A landscape with many peaks, sampled at points; each row gives a point and its height.
From any point a climber steps to the highest of the 2 points nearest to it. It stops when none of these is higher. Distance is the straight distance between rows; heights are no part of it.
bini height 22.3: [132 143 155 121 108  84 101 103 144 146  90 101 150 185 168 130  87  89
 107 107 135 133 164 185  97 127 129 110 110 145  61 109 164 142 114 151
 125 100  99]
zov height 37.6: [ 90  68 145 142 151 139 164 173 127 136 113 144 121  71 104 120 150 178
 201 124 122 105  97 128 211 118 100 116 187  89 168 158 109 128 135 133
 126 166 108]
gopa height 36.7: [145 144 113 117  86 105  92 124 119 176 114 108 161 128  74  91 139 101
 138 112 125 135 103 142 155 116 117 117 154  92 129 106 107 130  96 128
 108 160 123]
ruvup height 31.2: [ 96 190 111 143 122 145 134  89 164  78 164 117 130 118 131 122 191 126
 115 120 108 142 173  86 116 146 133 163  80 156 132 157 165 111 132 115
 135  87 170]
tiba height 31.3: [170 124 124 178 139 185 129 146 156 150 106 112 120 122 107 116 160 140
 113 116 123 119 113  99 142 140 133 150 102 100 171 186 120  98  91 143
 123 135 168]
pidos height 59.2: [135 105 164 123 142 156 173 121 111  97 129 127 152 141 151 147 172 158
 132 147 133 104 143  65  92 115 102 121  92 140 162 122 117 126 150 140
 108 117 109]
Lesal height 57.4: [142 135 105 108  96 144 131 122 135 130 129 168 104 121 150 111 144 106
 164 136 105 135 121 135 134 133 129 180 117 161  62 166  93  87 138 128
 128  79 130]
Defa height 22.0: [140 149 155 121 118 153 113 134 121 106 104 138 121 130 183 128 124  96
 151 139 158 118 119 100  69 103 139 148 151 159  96 102 101 140 177 150
 121 121 134]
tiva height 26.8: [119 124 113  65 129 184 135 124 163 129 130 164 119 114  54  50 176 130
  90 122 114 155 128  80 139 129 125 124  99 156 138 139 182  93 150 110
 134 134 190]
gug height 22.2: [ 70 128 131 125 187 203 118 131 157  99 104 110 100  84 139 146 104 178
 133 114 123  68 126 133 101 158 146 110 141 161 100 126 116  89 166 116
 130 178 104]
butid height 67.6: [172 113 175 137 132 164  89  96 152 161 148 176 140 114 101 164 115 138
 118  89 106 108 105  87  97 110 158  92 126 126 122  52 150 153 130 130
 119 171  77]
der height 79.4: [ 83 131 144  85 127 133 168  99  83  76 158 160 107 144 137  99 173 130
 144 133 105 147 183 111 104 114  98 122  85 167  89 132 133 125 192 105
 111  66 165]
Mumaz height 47.8: [ 92 105 181 131 157 144 127  80  90 145 212 144 139  55  97  99  73 125
 116 128 127 133 142 132 199 135 136  88 188 115 195 107 176 171 169 114
 147  93 130]
foz height 23.1: [107 117 121 138 111  76 149 132  86 147 152  99 133 138 154 127  53  83
 111 118 102 163 130 162 180 146 136 106 153 133  81 118  69 100 138 122
 128 139  66]
Tebem height 45.0: [169 150 143 204  92 160  86 175 188 168  78  91 172 130 138 148 154  96
  86  97  91 146 108 127 120 103 154 145  64 110 126 135 129 133  64 160
 152 185 140]
tugat height 22.7: [206 117 126 103 136 141 154 147 184 130 121 176  99  75 122 129 173 123
  90 125  88 153 133 105 126 155 144 146  99 147 150 132 168 128 108 126
 201 154 164]
nebim height 31.8: [116 114  80  91 145 122 157 129  52 111 152 137 137 157 126 168 106 147
 161 163 142 115  86  92 129  90 101 111 169 123 161 126  67 142 149 110
  98 148  55]
raru height 26.7: [129  86 130 131 129 102 166 140  87 180 139 107 124 190  90 106  96 124
  57 135 101 171 166 137 163 137 132  78 135 126 100  81 136 135 125 122
 113 131 144]
duv height 64.1: [ 56 167  82 133 128 142 143 149  95  88  50  73 105 199 135 119 144 153
 132 142 116 101 178 140 120 116 109 121  95 136 105 168 105 122 165 149
  96 131 141]
Tizi height 47.9: [178 141 151 194  96 134  98 133 192 157 147 122 146 107 126 146 115  97
  92 113 103 157  95 121 126  84 162 146  98 106 170 129 152 160  60 144
 162 167 132]
vefa height 41.7: [122  88 106 100 136  82 151 143  87 137 104 156 114 120 106 145 146 146
 144 163 115 135 131 167 177 130 109 105 175 111 114 117 108 159 130 119
 124 152  88]
Bubu height 46.4: [ 82 155 106 134 117  45 133 124  68 130 106  65 132 217 126 137 143 109
 144 144 117 126 156 145 135 141 102 112  99 111 124 137 107 141 132 125
  78 132 122]
Piri height 66.6: [ 73 126 139  71 120 119 173 113  96  62 178 150 154 123 173 125 115 131
 131 159 148 158 138 123 102 108  85 153 137 168 105 138 112 116 164 113
 153  70  95]
tes height 37.8: [118  54 148 113 133 116 129 144 143 169 138 169  67  63  90  58  67 117
 116 124 121 152 113 176 199 120 163 108 146 121 164 109 184 130 137 114
 170 138 210]
Fenul height 80.7: [112 128 148 131 159 191 103 126 150 141 129 127 145  84 105 121 143 156
 169 128 157  89  85 102 143 137 128 130 187 122 148 129 110 110 136 136
 109 141  84]
tuk height 34.4: [145 115 141 115 155 163 116 136 205 132 157 152  73  61 104  73 118  94
 145 103 127 148  93 108 157 140 162 165 124 137 191 177 178 114 142 114
 178 154 203]
bato height 27.9: [128 129 110 125 123  97 168 135 115  90 181 146 146  96 157 171 144 157
 110 167 154 174 113  91 155 142 107 162 179 123 144 135 105 154 124 129
 157 128 108]
ruz height 35.8: [142 126 124 142 150  81 127 158 153  98  57  90 102  89 146 126 142 137
 133  73 108  97 154 142 102 137 141 116  92 123 142 116 165 105  80 149
 191 151 170]
gupon height 70.7: [ 59 131 140  87 136  94 151 114  59  83 162 114 154 147 141 143  98 123
 120 167 126 156 149 157 117 105  94 104 141 141 112 115 109 144 167 109
 127 119  63]
Ligo height 7.9: [153 153 124 115 126 120  95  72  87 125 163 144 141 195 168 179 102 105
 138 152 140 108 141 143  68 140 145 141 101 161  73  82 110 141 157 101
  88  72  72]
geguk height 73.6: [151 110 162 134 124 168 106 110 148 180 152 128 179 165 100 147 109 136
 122  63 121 103  99  87 110 137 145  79 115 133 108  55 110  94 109 119
  67 154  49]
kade height 6.5: [151 129 119 103 163 172 122  82  76 120 187 163 127 143 173 164  80 107
 131 163 156 107 130 113  99 161 152 150 154 177  86  91  93 118 162 102
 106  46  87]
lir height 42.2: [129  78 172 154 166 129 156 128 175 107 193 167  74  93 124 158 123 153
 167 136 116 152 112 133 139 119 137 138 119 125 167 159 157 142 130  96
 138 126 123]
Lis height 15.6: [189 187  75  98  89 106  86 117 123 158  81  91 154 152 112  86 129 106
 115  74 150  92 136 142  99 158 142 115 143 116  93  88 115 116  99 142
 130 130 162]
muka height 62.2: [188 142 154 139 113 130  86 100 168 143 118 161 136 120 142 180 133 128
 122 143 133 122 107 122  75 105 142 136 138 120 130  89 152 183 111 144
 133 143  92]
Filas height 24.3: [ 25 149 121 149 169 178 143 155 138  86  94  53 130 129 143 133 105 177
 140 123 123  77 144 140 116 113 112 103 126 141 138 154 108 106 164 113
 102 167 111]
momu height 27.7: [ 89 146  76 113 135 165 143 146 199  93 117 127 112 131 139 121 128 161
 128 101 155 146 107  95 121 152 144 151 139 158  87 161 120  48 116 118
 121 140 116]
besa height 53.6: [118 109 208 152 159 136 142 100  99  98 177 126 113 115 161 136 113 132
 174 131 130  98 149 133  98  99 117 114 116 129 154 135 127 150 179 121
 121  81 128]
riz height 75.2: [ 98 126 196 119 160 163  80  89 151 152 146 143 139  62 102  90 129 128
 185 108 150  97 107 124 144 119 125 106 199 119 151 110 172 144 156 118
 115 110 121]
Zufa height 42.0: [118 163 135 167  86 149  94 148 199 115  84  92 180 131 158 149 165 118
 129  88 122 138 105 111  94 118 153 162  55 148 107 138 127  90  87 155
 123 164 105]
zosu height 56.4: [203 153 103 140 123 138 102 153 151 139  73 147 128 126 143 172 157 138
 122 129 140  99 113 119  84 131 139 136 126 119 122 112 113 142 108 143
 141 169 138]
Gonon height 23.6: [ 70  91 101  90 159 116 191 146 101  77 186 140  76 141 110 142 108 178
 141 166 125 162 122 121 130  91 108 127 139 147 139 147 127 132 162  66
 113 137 146]
Lib height 26.1: [ 47 160 104 144 142 151 132 150 158  88 103  78 131 126 159 117  99 139
 156 103 156 119 125 128 124 118 134 141 153 149 106 175 109  79 141 129
 120 127 125]
rir height 76.6: [113 106  99 133 157 106 108 188 102 158  16  89 109 122 118 122 131 140
 131 110 130  94 129 176 148 149 122  92 171  91 123 102 122 125  96 172
 148 190 159]
fem height 29.1: [ 91 108 147 165 165 176 164 156 160 122 114  98 106 124 107 112 150 167
 127 152 122 134 138 120 146 116 117 138 114 111 169 190 149 125 122 134
 123 129 158]
Tatu height 29.7: [ 92 170 128 151 105 102 140  89 132  92 158  81 152 168 159 101 165 119
 128 108 141 147 171 101 122 136 113 148  99 141 110 163 149 115 129 137
 109  44 166]
puz height 44.3: [145 146 159 128 136 126 114  67 124 139 199 139 138  60 152 112 135 115
 148 135 151 120 140 108 159 165 138 139 203 124 160 126 139 180 147 128
 141  70 166]
tupi height 42.4: [162 113 155 127  91 104 123  90  92 154 199 177 129  63 130 104 114 102
 117 154 112 150 128 127 192 126 140 129 172 113 163 106 127 211 143 136
 150 115 165]
med height 36.0: [116  95 133 130 146 100 132 134 100 153 149 122 136  68  84 109 123 149
 192  91 133 115 107 125 212 138 132  82 225  74 187 100 125 146 125 128
 118 145 112]
vinul height 9.5: [151 186 132 121  95 118  63  78 136 148 120 121 171 168 148 150 148  95
 152 131 133  91 134 135  83 145 142 149 108 146  81  88 129 143 133 126
  85 114  79]
dinod height 25.1: [142  96 134 129 102  92 139 167 160 121 141 176 110 108  95 115 154 121
 117 168 121 205 107 134 164  70 131 150 128 109 159 121 186 177 101 102
 161 174 159]
suto height 26.5: [ 86 127 214 212 151 149 128 104 185 103 161  92 134 158 187 152 131 135
 125  92 151 140 185 136 104 144 136 112 113 138 114 121 177 159 143 129
  86  89 152]
vatu height 41.2: [187 120  84 134 126 182 146 140  99 143  86 155 139 137 161 145 136 128
 149 164 149  67  89 102  99 124  93 167 133 109 159 177  53  98 111 146
 115 108 109]
nodu height 60.2: [194 162 108 145 121 134  78 164 158 165  30 123 123 115 135 128 163 119
 121  86 136  92 122 144 102 151 141 118 154  98 116 106 128 151  78 170
 157 180 201]
Nufop height 73.7: [114 101 146 146 164 164  83 136  90 180  82 102 148  90 109 118 135 131
 177 106 131  71 102 154 176 143 119  94 191  89 129 124  84 139 132 155
 102 149  98]
rito height 11.3: [162 210  76  99  66 100  63 115 137 136  83  98 205 218 150 136 156 103
 147  93 166  72 134 145 101 188 133 147  85 152  63  91 115 108 123 144
  83 122  68]
bapi height 52.9: [153 123 116 141 161  99 147 128  82 115 102 111 140 126 122 154 161 166
 130 151 146  92 138 104 133 140 106 104 159  79 195 127 114 161 125 144
 119 144 138]
gezo height 59.3: [162 107 135 152 135 115 140 175  93 119  42 109 139 100 154 126 172 124
 137 116 126  83 132 111 120 131  96 117 136  87 170 132  88 133 118 181
 153 166 169]
Fivu height 19.9: [173 147 151  98  78 130 124 119 133 108  84 153 143 134 173 113 168  94
 139 130 119 126 143 105  63  99 125 160  74 163  97 114 123 121 139 160
 147  96 136]
leli height 28.0: [ 63 175 179 186 121 128 128 122 159  80 129  78 154 174 204 132 121 117
 156 101 169 143 175 138 116 132 132 138 118 154  95 157 143 131 163 151
 105  71 148]
Zer height 71.2: [120 103 183 104 154 181  77  75 164 156 190 179 134  57  74  80  94 118
 128 131 150 115  93 120 142 115 130 120 142 120 191 120 199 138 148 106
 149 124 119]
rupo height 26.4: [141 106 148 148 115 111 159 160 150 108 131 159 117 126 132 165 144 148
 108 168 141 193 125 128 147 104 122 139 173 108 137 121 145 175 108 150
 149 157 115]
fulav height 18.0: [200 165 104  98  90  83 120 111 105 135  86 138 137 147 170 100 126  79
 123 113 125 113 155 132  90 123 134 130 115 136 100 106 126 148 123 156
 155  97 180]
Tuti height 85.3: [109 140 123  72 103 108 158 103  94  85 135 148 102 170 132  98 157 121
  86 116  90 163 211 139 106 119 106 117  76 165  68 101 171 144 151 138
 154  62 188]
Neviz height 21.0: [109 157 115 151 118 130 102 159 156 140  47  94  91 175 105  97 114 111
  97 124 134 159 153 170 109  86 144 128 114 125 101 126 184 139  92 159
 137 128 188]
siki height 36.1: [141 128  99  94 124 123 117 125 150 146 154 160  85  56  87  67 122 111
 118 120 123 146 118 136 180 153 157 141 159 127 159 147 151 113 132 112
 165 125 208]
sutu height 71.4: [105 218 105 116  65  49  72 111 147 142  81  71 177 193 129 123 169  79
 147 101 118 118 151 168 151 194 115 132 117 114  77  93 137 155 109 144
 101 177  87]
nofo height 39.6: [134 131 105 143  82  86 161 152 134 135  92 130 111 150 113 107 181 119
 132 130  83 160 160 140 168 119 118 139  93 115 103 151 129 120 102 136
 131 115 168]
zimef height 34.6: [120 111 145 110 110 127  83 102 129 167 163 138 177  84  60  82 138 128
 134 106 138 129  97 132 204 129 110  97 202  85 149  89 151 148 114 121
 110 149  87]
rutur height 58.7: [181 110  95  96 129 161 121  96  64 159 192 169 134 125  87 120 132 117
 127 158 124  91  69  72 109 116 114 150 101 127 168 133  91 102 123  88
 115  90 123]
bitib height 31.6: [191 102 124 134 134 143 129 158  94 192  65 150 106 129 110 112 130 119
 101 143 121 116 131 154 132 126 128 101 149  96 143 133 116 155 121 160
 126 138 184]
fuge height 66.4: [124 121 172 144 182 194  84  87 171 142 188 156  92  90  92 135 109 129
 157 117 141 103  92  93  81 110 158 137 122 133 203 132 165 121 156  99
 122 133 140]
dapu height 19.4: [147 136 110 163 109  62 112 156  75 169  99 122 136 182 145 191  65  94
 120 121 123 145 106 173 166 136 128  99 179  81 125  96  94 182 102 171
 145 198  43]
mut height 18.6: [117 139 112 157 140 130 119 152 122 150  77  90  86 186 137 118 105 120
 131 149 155 139 136 171 130 115 137 127 162 108  96 161 122 143 133 148
 102 108 171]
Notif height 64.7: [132 118  79  98 158 153 131 102  90 127 167 150 104 145  93 143 125 158
 105 174 125 108 112 121  94 120 111 144  93 141 140 168 129 110 121  83
 114  87 133]
Bok height 13.4: [207 196  68  98  70 107  82 146 154 153  82  93 179 179 135 121 152 120
 137  60 165  94 118 129 108 199 141 122 138 128  59  60  79 110 101 137
 103 163 113]
naf height 33.3: [127 158 105 117 117  86 136 121 146  88 119  93 137 104 113 107 171 133
 104  92 118 136 159  97 112 152 132 130 101 124 135 119 152 108  99 126
 152 137 163]
sifo height 34.5: [123 129  43  99 150 164 146 121  66 121 182 156 153 127 115 172 136 166
 123 204 156 109  69  91 130 126  86 171 162 121 170 154  73 132 122 100
 117 103  77]
kapiv height 57.3: [ 97 106 199 128 159 184 147 104 135  88 171 152 133  96 134 141 136 146
 154 136 126  91 130  73  77  98 108 131  80 150 182 135 133 100 170 113
 122 120  93]
felak height 47.7: [134 144 142 175 144  64 110 114 100 129  97  67 137 114 140 128 126 123
 131 122 142  90 158 147 128 138 123 109 156  83 183 116 145 160 106 163
 139 116 164]
kub height 23.2: [112 154 102  86 110 132 113 127 120 120 102 127 112 158  80  70 140 103
  89 146 124 165 152 128 107  81 120 130 111 138 119 141 174 130 128 134
 134  96 194]
zedoz height 39.1: [ 95  61 157 108 110 105 116 127  87 173 137 170 114  57  89  66  80 110
 137 155 102 152 132 205 220 111 137  93 167 117 143  93 153 164 155 122
 152 120 144]
fen height 63.5: [104 127 173 108 113  96 136 106 138  84 161 136 152  88 187 124  95  98
 143 116 142 141 134 132 110 116 125 141 139 158 102 113 135 102 141 128
 155  94  90]
geba height 50.6: [182 135 119 155 105 134 108 116 164 152 181 167 124  78 122 147 103 106
 106 148 119 148  81 118 143 117 153 173 127 115 167 150 124 136 101 131
 175 147 114]
ziz height 31.1: [149 121 141 171 110 131 158 157 183 122 142 123  95 125 163 121 106 100
 114  77  95 173 134 122 128 119 171 144  81 157  92 153 124  84 115 116
 148 130 171]
tufe height 17.4: [115 137 108 167 135  81 105 138  88 126 131 113 106 120 124 197  55 129
 149 112 121 127  99 147 148 114 159  90 175  97 137  85  99 176 131 145
 140 208  74]
Vizad height 27.2: [104 149 132 135 158 215 136 122 167 115 148 124 123 131 107 128 156 155
 115 165 163 139 114  92 112 130 133 175 134 141 165 188 141 122 147 131
 117 111 150]
dazu height 64.5: [175  82 168 115 126 141 167 134  81 118 114 153 130 166 145 148 148 147
 105 182 123 135 142 126  86  88  96 132  77 124 138 143 113 160 134 150
 122  96 106]
meb height 43.4: [136 159  89 147 132  52  97 113 105 129 113  57 140 131 100 137 116 136
 118  96 132  92 148 166 139 170 140  97 142  84 139  85 123 127  84 127
 124 150 123]
Ragod height 23.9: [169  99 134 119 122 138 159 150 184 116 161 169 123 119 109 136 172 134
 105 139 117 190 109  91 133 107 127 161  87 138 163 146 184 129  96 103
 152 136 133]
Dugu height 26.6: [ 98 140 110 150 124 152 142 115 163 117 198 134 137 133  90 158 153 158
  95 129 117 174 115  71 145 145 144 122 132 145 120 108 120 113 137  85
  79 182 108]
fove height 34.9: [195 100 118 127  87 144 147 176  92 170  99 187 131 105  96  91 165  98
  90 177 105 153 130 120 161  96 101 134 111  97 171 142 120 162 127 144
 159 151 204]
let height 25.2: [ 88 117 185 177 145 113 111 119 182 114 132 110  83 162 160 140 101 138
 115 112 135 157 183 200 114 136 151 112 145 137  80  97 197 169 126 125
 110 108 164]
zoke height 21.1: [182  82 143 105 129 153 139 166 178 159  88 169 124  70 103 118 155 152
 112  96 101 116 111 120 153 151 135 120 131 126 114 112 122  92 110 134
 167 180 126]
Kef height 24.0: [ 72 145 207 113 140 196 134 149 142  70 131 134 103 134 180 109 105 126
 163 136 169 158 138 129  67  81 130 147 148 161 112 132 126 147 195 144
 127 103 150]
Tilon height 60.6: [ 80 130 157 110 125 168 131 101 173 100 148 162 125  99 143  95 118 113
 154 117 126 142 135 129 121 124 127 147 126 174  80 146 132  66 157 111
 126  95 111]
vazur height 53.8: [181 124 130 135  91 152 117 107 131 165 168 184 123 106 135 140 104 104
 118 168 106 137 101 148 135 117 140 170 116 136  89 140  88 118 125 115
 143  96  89]
vupap height 37.5: [137 136  92 121 147 181 120 116 102 127 125 166 144  79 115 151 151 150
 157 199 145  61  86 124 121 132  94 173 144 100 189 180  81 120 125 125
 142 117  81]
kozal height 45.5: [171 107 145 153 129 157 133 167 139 125  73 124 145 158 194 155 137 127
 156 125 160  87  89 100  70  95 126 160  85 137 133 161  88  98 108 164
 114 114 107]
Fozeg height 39.4: [ 81  99 125 118 142 118 157 157 107 115  68 125 114  90 133 122 169 171
 181 146 113 108 148 159 173 138  92 123 164 111 116 159 106 124 147 133
 126 135 110]
divo height 78.4: [109 166 130  98  56  58 118 119 135 138  89 119 180 203 151 143 188  92
 142 132 112 154 144 141 127 141 104 135  90 133  74 126 135 138 122 153
  92 129  81]
gobab height 40.6: [152  81 141 111  83  93 125 130 103 164 129 186 138  54 102  93 105 110
 103 161 104 147 122 175 204 105 119 116 157  90 155  94 154 190 118 155
 183 158 134]
Pumu height 61.6: [ 97 106 163 127 197 185 118 114 157 116 143 131 107 131 112 134  96 161
 159 124 155  90  99 105  75  90 122 108 130 143 165 146 161 100 147 101
  96 120 111]
nudi height 46.2: [103 137 140 106 148 126 117  79 118 146 198 136 155  44  85  87 149 151
 116 145 146 128 132 112 206 163 116 125 208 104 198 123 177 175 140 116
 150  88 162]
dagat height 32.9: [147 122 112 127 151 141 157 140 204 117 167 142  76  86 134 117 120 123
 136  89 115 150 104 103 135 157 158 174 106 154 151 186 143  73 109 109
 171 134 160]
Sabok height 57.0: [ 46 169  79 173 140  98 134 162  93  93  65  23 120 218 174 150  97 134
 148 127 124  85 170 175 148 161 119 124  90 144  99 153  93 132 168 142
  86 162 112]
Kogen height 39.0: [108 145 132 140  75 126 110 137 138 137 109 104 178 136 103 111 140 105
 130 123 112 140  98 113 123 101 118 137  88 120 125 130  96  89 108 130
 116 166  87]
medi height 85.4: [ 92 129 154 114 104  91 117 113 149 128 108 102 208 218 165 155 148 112
 165  98 159 129 134 127 108 147 108 110 104 147  80 117 133 102 126 137
  53 115  45]
vut height 25.5: [ 72 142 180 130 144 197 159 137 161  97 158 128 143 128 153 106 118 138
 133 158 184 167 121  96 129 109 108 162 181 153 135 168 129 119 169 141
 127  83 131]
puzov height 34.0: [151 155 102 157 120 190 104 128 183 127 129 112 124  97  88 129 184 149
 138 103 108  97 102  96 118 170 150 172  88 122 146 152 100  76  99 112
 119 167 132]
rap height 25.0: [122 117 128  85 126 160 119 133 119 115 137 170 106  91  72  78 139 124
  96 177 126 158 121 117 120  81 121 135 104 138 167 138 173 149 164 110
 156 136 192]
fafe height 79.3: [ 93 120 151 129 111 151 124 108 165 139 151 106 208 180 124 135 151 126
 134  76 155 128 118  91  98 139 129  89 104 147 114  97 133  72 113 110
  43 124  64]
viv height 20.3: [150 143 115 130 139 106 101 126 109 151  87  93 138 182 167 132  77  99
 132 118 158  99 123 164 114 136 139 116 145 133  71 133 110 120 128 143
 101 103  93]
sab height 67.7: [146 134 100 145 130  99  66 173 141 168  31  75 122 123 127 119 136 136
 127  55 132  96 133 162 135 178 148  91 169  98  88  56 121 152  84 164
 147 205 194]
Zuv height 39.2: [197 152  77 146 135  76 100 134 148 132  84  83 118 102 124 135 135 153
 130  66 130  68 136 163 117 193 139 113 114  82 144 120 131 103  52 131
 161 141 152]
delo height 39.7: [174  96 135 136 157 150 120 121 182 145 175 190  66 126  98 181 102 149
 141 127 119 134  87 124  97 114 171 137 109 143 126 130 159 119 113  75
 124 141 109]
Bibob height 5.3: [175 106 138 124 151 118 153  99  89 116 194 160 101 128 182 158 102 126
 120 152 150 143 138 136 132 154 142 133 167 140 101 122 106 163 143 122
 129  54 125]
Des height 28.8: [171  94 139 134 151 137 143 137 133 169 127 125 102 143  92 116 116 137
  73 134 111 142 144 138 128 127 144  93 114 116 135 127 154 133 108 121
 128 117 158]
fev height 42.3: [ 76 118  89 150 120  80 172 147  89 108 127 102  86 176 122 141 171 151
 142 174  86 162 171 148 154 123 110 134  97 120 114 143 110 144 136 104
 102 136 154]
Fuzap height 21.4: [140 154 107 130  89  40 111 133 103 173 103  97 159 160 153 150  82  69
 131 125 107 130 126 200 176 157 118 120 151 102  94 122  94 135  91 142
 141 156  59]
siluz height 72.0: [108 133  95  80 132 122 159 120  65  98  90 123 120 168 134 111 161 140
 139 156 119 105 162 117 110 124  89 115 108 150 104 154  93 116 166 132
  98  97 139]
Zag height 4.1: [189 129  97 126 130  92 135  92  72 148 156 135 161 122 158 151 132 119
  82 149 139 123 144 136 156 173 116 136 161 115 121 127 102 164 109 148
 148  72 125]
Lur height 50.4: [128 109 186 160 163 108 125  99  88 126 173 110 114  78 139 136  67 124
 141 119 135 114 136 134 135 107 141  94 162 112 189 123 138 164 145 137
 143  94 136]
beza height 47.0: [159  69 133 133 154  89 155 148  99 131 141 165  72  62 119 145  95 151
 131 140 117 125 121 165 164 135 150 105 142 105 186 136 131 152 121 129
 172 132 154]
gimo height 29.4: [ 84 134 103 126 154 108 188 131  56  94 202 113 143 108 154 167 110 161
 144 175 136 135 125 117 179 136  99 130 186 115 158 151  69 160 161 111
 137 103  97]
voku height 44.2: [150  73 130 134 134  96 153 136  68 137 157 180 114 104 110 167  90 151
 149 150 120 141  99 142 169 101 112 100 168  94 172 139 110 178 124 141
 148 126  73]
dutov height 66.9: [121 125 105 145 160  98 129 174  74 108  31  93 102 124 171 137 115 133
 163 131 147  75 134 158 118 131 119 107 174 100 148 138  85 148 132 175
 146 155 169]
sarat height 29.5: [ 97 152  88 135 110 142 160 165 199 103 110 105 117 148 122  94 148 124
 121  56 117 170 124  90 127 122 160 141  80 156  94 160 145  46  97 138
 128 136 164]
zami height 24.9: [ 60 129 107 119 132  82 160 124 123  99 214 134 109 133 102 139 118 149
 111 128 122 186 136 110 145 118 129 116 142 140 115 100 139 132 151  60
 112 147 148]
Livut height 53.9: [176 118 128  92 142 158 131  99 100 123 195 173 134 128 138 144 101 114
 106 153 155 112  86  57  59 119 131 169 104 157 163 117 121  97 125 107
 156  74 111]
tup height 28.6: [148 121 100 116 119 182 131 127 159 159 163 134 146 130  58  93 156 144
  76 120 117 158 109  75 144 151 136 126 106 130 133 137 126  89 116  96
 100 148 154]
Tabi height 37.4: [138  98 139 113  86 101 126 145 105 159  95 172 108  97  86  69 160 100
 135 149  76 146 148 167 166 100 111 132 107 115 113 134 132 133 148 131
 143 139 177]
gup height 20.0: [133 106 115 115 157 161 137 159 154 120  64 114 121 107 131 137 150 174
 116  90 109  96 129 118 121 155 143  99 109 141  88 112 107  88 123 138
 130 182 112]
goko height 24.7: [104 132  73 118 119  83 159 131  57 162 161  87 135 192 115 122  82 105
  71 141 106 170 148 148 178 161 120 105 138 128  80 119  87 120 132 105
 111 131 125]
sevi height 77.0: [ 96 155  89  99 113  83 131 125 102  89 148 117 151 167 128 158  85 124
  81 165 139 169 129 137  81  96 126 132 103 149  98 113 127 127 131 104
 143 141  91]
Dak height 51.2: [ 91 167 110 130 113  59 128 162  89 130  74  46 152 248 168 142 124  83
 143 108 141 108 147 146 158 184 112 115 101 131  93 139  98 126 144 144
  74 168  75]
turu height 71.3: [156 128  95  94 119 130 139 111  80 133 136 140 143 189 117 155 137 146
  72 186 116 127 152 147  81 111  91 138  52 141 103 162 133 131 111 121
 133  71 115]
poti height 92.0: [ 82 152 118 115 114 131 153 111 158  86 150 137 125 180 141 116 105 118
  68  93 123 182 195 140  81 123 135 118  65 182  57 121 186  95 124 126
 136  74 157]
kebo height 23.8: [ 71 111 163 151 125  80 136 124 148 127 124 105 118 173 133 118  98 117
 123 103 111 154 171 174 115 109 121  94 117 132  88  97 177 114 117 113
 105 119 126]
gikoz height 44.4: [103  85 170 132 175 133 148 150 127 113 137 147  59  70 129 145 104 170
 189 146 125 115 122 175 146 110 138 123 152 111 172 155 128 160 154 112
 147 124 147]
sobu height 49.7: [181  98 150 108 145 195 135 139 152 119 119 167 125 127 150 154 110 129
 140 147 144  95  78  72  59 106 136 169  88 160 154 135 105  80 119 135
 144 119  88]
Ropev height 85.0: [105 163  94 129 105 132 132 118 162 105 155 111 156 192 131 151  97 126
  65 114 138 169 143 113  75 122 154 119  65 175  75 113 152  85 124 100
 104 130 116]
gubo height 36.9: [163 117 134 160 149 159 117 120 183 136 142 135 105 102 102 160 133 145
 133 107  91 105 101 110  94 122 161 147  48 137 150 146 134  84 101  86
 133 163 107]

Where does a climber stop that starts at each point below?
Bibob | beza
Zag | turu
viv | rir
gup | Fenul
zoke | turu
nudi | Fenul
gopa | poti
Defa | beza
dapu | poti
nofo | poti

Call two points neighbours if one is among the 2 nearest of the other. Go from one point of each pair to the other, from neighbour to neighbour, staying as high as possible. Name the lowest point that can't be avoided.
Fenul / poti | zimef
tup / medi | mut
turu / Fenul | kapiv
beza / Fenul | med
medi / rir | zosu
